The views of a scene show one set of named points, each view turned or mirrored, and shifted as a whole, with a little noise and some points left out.
In the rows, 128 means zero.

Scene 1
View 1
q228: [146 126 122 120 135 131 149 128 157 114 111 130 133 131 133 117 131 103
 110 111 128 113  99]
q811: [119 144 116 136 108 122 144 134 135 137 114 147 130  99 119 130 130 122
  94 125 128  91 126]
q866: [130 149 103 147  93 137 160 122 128 140 141 157 156 125 139 133 136 122
  82 113 126  90 144]
q511: [137 139 114 131 118 132 151 126 141 127 122 144 144 124 134 128 134 112
  97 110 130 100 123]
q425: [136 131 129 129 128 123 146 128 152 116 106 135 134 125 128 119 127 112
 104 118 132 111 106]
q678: [145 116 126 137 126 126 149 131 156 120  93 130 120 136 128 110 127 119
 115 130 121 117 103]
q428: [145 133 113 139 133 131 148 128 129 129  98 151 139 131 136 129 140 122
 104 113 141  90 144]
q890: [141 131 134 123 128 125 151 121 161 105 118 130 145 138 135 115 124 102
 101 110 131 122  92]
q284: [164  97 117 155  99 147 173 121 168 121 115 124 127 182 144  89 127 120
 117 143  92 141  94]
q417: [143 121 101 147  98 142 160 132 144 142 119 139 121 133 129 113 135 123
 108 136 104 107 119]
q980: [138 143 106 131 107 139 158 123 140 130 140 146 150 127 139 127 137 108
  91 107 124  99 123]
q892: [145 114 120 140 120 131 152 132 154 125  96 130 117 137 126 109 129 120
 116 134 114 116 105]
q492: [138 138 114 126 130 130 146 131 138 127 110 144 136 116 129 130 137 112
 102 108 136  93 126]
q603: [149 124 115 146 124 134 154 126 136 129  98 146 136 145 138 120 136 126
 106 122 131 101 137]
q275: [146 134  94 144  93 150 167 123 138 139 145 147 148 142 143 121 140 115
  93 116 110 101 129]
q679: [137 140 112 128 119 133 152 127 141 126 125 143 144 122 134 127 135 109
  97 109 129  99 120]
q917: [140 135 119 129 119 133 154 123 149 120 126 139 147 134 137 121 130 107
  97 110 128 108 112]
View 2
q603: [137 132 160 114 176 136 138 124 128 140 124 160 126 144 115 124 106 137
 149 142 139 152 152]
q275: [152 129 154 122 146 147 122 125 100 144 131 139  99 141 102 144 110 139
 144 119 153 136 173]
q811: [131 142 143 125 166 168 145 129 106 124 133 141 120 141 138 119 138 127
 146 126 167 169 159]
q892: [114 134 159 120 171 145 134 108 135 141 132 148 119 147 122 135 123 141
 129 142 133 158 123]
q890: [135 109 140 119 151 139 156 123 120 157 139 157 120 128 127 130 129 145
 103 135 144 152 124]
q678: [115 129 156 119 171 142 142 112 136 143 132 153 122 144 126 130 125 141
 124 144 133 159 121]
q425: [129 122 145 119 163 148 153 123 122 142 136 156 125 134 131 122 131 139
 121 138 148 160 131]
q866: [160 135 145 126 155 155 139 139  90 137 124 143 105 138 117 130 116 131
 152 117 165 151 191]
q228: [131 113 148 110 155 144 145 120 125 145 145 157 127 131 123 124 127 143
 116 140 147 148 121]
q917: [144 117 145 117 152 145 146 127 111 147 137 153 117 132 120 129 122 140
 123 130 152 148 146]
q679: [144 124 147 113 153 155 140 129 108 134 141 150 121 134 122 122 125 135
 137 129 162 150 153]
q428: [146 130 154 109 176 145 146 133 120 129 128 163 134 138 122 108 111 133
 155 140 155 156 160]
q284: [116 129 168 130 160 120 119  97 138 169 120 142  92 152  97 170 102 153
 112 138 104 138 123]
q511: [145 124 145 116 157 151 145 131 109 138 136 152 120 134 123 122 123 136
 136 130 158 152 155]
q980: [153 121 144 118 145 152 138 132  98 142 138 146 111 133 115 131 121 137
 135 121 162 144 164]
View 3
q980: [149 151 135 118 133 140 124 109 118 107 112 102 130 118 144 141 100 113
 121 149 149 105 141]
q890: [146 147 132 155 124 136 142 104 147 128 116 119 133 116 133 147 126 107
 126 132 121 105 159]
q678: [143 140 137 157 138 123 126 115 129 110 116 127 142 106 106 130 140 119
 112 134 129 130 162]
q284: [112 126 128 176 171 128 132  99 123 100 127 100 109  92  86 127 124 155
 140 139 121 131 161]
q425: [151 146 139 143 127 129 130 115 134 118 114 127 147 114 125 138 131 108
 113 133 130 116 156]
q492: [161 157 137 125 118 130 121 115 122 109 103 119 147 117 138 132 125 104
 105 144 146 121 148]
q892: [140 139 137 155 144 123 122 116 124 104 118 125 140 105 102 129 137 122
 110 137 134 132 162]
q917: [147 149 134 135 130 136 130 107 129 115 112 111 133 115 135 140 115 114
 123 141 136 110 148]
q228: [150 152 129 155 125 132 133 106 139 118 115 119 131 111 127 140 133 106
 114 138 134 118 163]
q811: [159 146 151 109 135 129 114 132 111 104 116 129 161 122 130 139 115 101
 100 139 150 111 146]
q428: [160 158 140 119 116 127 118 113 115 106  87 115 154 113 135 118 128 122
 110 144 142 133 136]
q417: [139 139 139 132 157 127 112 118 106  91 122 111 132 106 108 129 115 126
 112 148 152 125 152]
q511: [154 152 138 123 127 134 124 112 122 111 107 112 141 117 139 136 114 111
 116 143 143 113 144]
q603: [149 148 139 130 128 126 121 111 114 104  95 112 146 107 121 116 128 132
 118 142 136 135 138]
q275: [140 147 134 116 149 138 119 106 106  96 114  91 120 112 134 134  93 130
 127 154 155 112 137]
View 4
q890: [116 152 105 139 129 155 139 126 135 146 122 147 132 122 107 156 127 116
 110 166 122 119 131]
q417: [115 135 129 130 137 130 128 134 135 145 113 140 124 100 121 137 151 153
 122 144  82 148 113]
q275: [108 146 119 117 149 114 153 151 132 146 121 144 137 100 127 148 133 147
 144 135  90 140 108]
q866: [117 133 122 114 156 105 162 144 127 143 134 125 129  95 129 137 125 147
 154 127 108 137 131]
q228: [118 147 107 145 131 158 137 130 137 146 122 144 127 121  93 154 140 124
 115 156 110 122 130]
q980: [114 143 111 123 146 123 159 143 136 148 132 137 128 107 115 148 129 139
 145 140 107 129 124]
q511: [119 137 114 131 144 134 152 136 132 143 130 132 126 109 106 144 134 135
 136 140 110 129 134]
q492: [125 132 115 140 145 142 148 135 133 141 134 125 120 110  91 141 142 135
 135 136 110 128 141]
q284: [104 163 133 131 126 147 107 140 124 138  82 169 155 108 137 159 143 130
  85 166  76 147  92]
q678: [121 139 125 147 129 158 119 124 129 139 110 139 127 113 104 144 149 129
  99 156 101 135 130]
q425: [123 138 115 142 133 152 135 123 133 143 124 134 123 115 103 143 138 126
 114 155 116 127 140]
q917: [116 146 111 132 139 139 147 136 132 145 125 141 131 112 110 151 130 128
 128 149 112 126 128]
q679: [119 137 111 133 143 135 152 136 136 146 132 132 122 109 103 145 138 139
 138 139 106 129 132]
q428: [130 126 130 141 153 142 146 143 118 126 126 118 131 104  90 139 144 132
 130 120 106 132 147]
q811: [127 119 121 132 140 128 143 119 136 148 138 117 106 102 113 126 141 150
 137 141 111 137 144]
View 5
q228: [170 119 114 127 103 117 108 144 134 131 153 117 108 113 127 121 148 128
 109 109 135 116 108]
q492: [158 125 117 114 109 102 124 130 111 133 154 108 112 134 131 121 141 145
 115 113 129 122 119]
q678: [163 110 100 118 112 127 117 142 140 147 144 119 111 108 123 128 141 119
 122 101 145 126 106]
q811: [146 125 112 109 112 112 149 127 101 129 156  97 119 134 138 126 123 142
 125 117 130 143 105]
q425: [166 118 112 122 105 116 122 136 128 132 160 116 112 114 128 127 143 132
 117 109 140 131 106]
q284: [158  91 104 138 117 149 128 176 169 143  98 156 108 107 117 115 129  92
 125 101 149 120 113]
q417: [141 111 107 116 121 130 142 152 124 139 114 115 117 132 132 118 120 118
 126 111 130 126 110]
q428: [154 119 115 104 114  96 130 126 111 147 145 123 112 143 123 121 142 151
 125 107 136 124 135]
q917: [163 118 126 131 105 112 129 145 125 120 146 127 110 127 130 117 138 134
 113 117 133 125 116]
q679: [155 124 123 122 108 107 131 139 112 123 144 113 113 136 134 117 135 141
 113 118 126 123 116]
q980: [153 123 133 130 106 108 142 146 113 112 137 123 113 142 136 111 129 140
 112 124 123 123 120]
q892: [159 109  98 114 115 129 121 143 138 150 139 116 113 111 123 128 137 118
 125 101 144 128 107]
q866: [141 121 135 121 112 102 166 140 100 114 132 129 118 157 136 111 118 150
 124 127 126 137 128]
q275: [142 115 131 129 114 115 151 157 117 117 110 134 113 150 134 106 120 132
 117 123 123 121 126]
q890: [176 117 121 138  99 119 116 147 140 118 161 130 108 108 127 122 148 128
 109 113 142 127 106]
q603: [154 111 111 108 116 107 133 135 126 150 135 133 112 136 119 120 138 139
 128 105 141 125 132]
View 6
q417: [131 127 153 130 134 148 128 124 113 140 135 136 110 150 126 129 119 103
 140 129 112 131 153]
q678: [148 122 136 119 136 129 111 121 103 130 120 147 124 152 126 120 120 126
 149 111 109 102 142]
q511: [132 129 131 114 127 143 112 122 100 154 132 162 110 140 132 119 120 127
 131 130 106 138 125]
q492: [133 136 130 119 126 139 118 121  96 158 132 168 109 149 134 107 112 127
 126 121 104 130 117]
q892: [147 122 142 123 136 132 117 122 105 129 124 142 122 154 125 123 119 120
 149 113 110 104 147]
q917: [132 128 130 110 134 145 105 114 100 151 135 165 112 135 128 119 118 130
 136 136 110 137 132]
q603: [145 130 131 123 128 142 125 123  98 149 128 153 104 158 133 140 120 121
 151 114 106 134 119]
q275: [123 129 143 120 136 163 121 113 109 154 148 152  98 135 126 140 119 110
 139 148 115 164 144]
q425: [141 124 129 112 129 131 104 123 100 141 122 160 122 142 130 110 122 135
 135 120 106 114 130]
q866: [117 128 137 119 117 159 123 134 107 167 141 158  95 136 137 133 127 115
 119 148 104 172 121]
q228: [142 128 128 109 140 133 100 106  96 140 129 166 122 140 125 108 113 137
 143 121 112 112 138]
q811: [123 128 142 125 113 139 124 143 108 157 128 154 112 146 139 100 124 116
 107 128  98 132 124]
q890: [142 118 122 100 138 132  88 111  98 137 124 166 127 129 124 115 124 145
 144 131 112 116 139]
q679: [127 133 134 116 129 145 115 119 101 157 136 165 110 140 131 110 114 125
 126 132 108 138 128]
q284: [155 109 145 117 156 145 106 105 115 109 129 126 121 142 111 165 128 115
 184 128 126 117 179]
q980: [123 130 134 113 130 154 111 116 104 160 141 165 106 132 130 121 118 123
 127 144 111 154 132]

In a view up to two points have been moved. Name them for each view, in the order of its rows, or write none.
view 1 -> q679
view 2 -> q603
view 3 -> q890
view 4 -> q428
view 5 -> q892
view 6 -> q511, q917
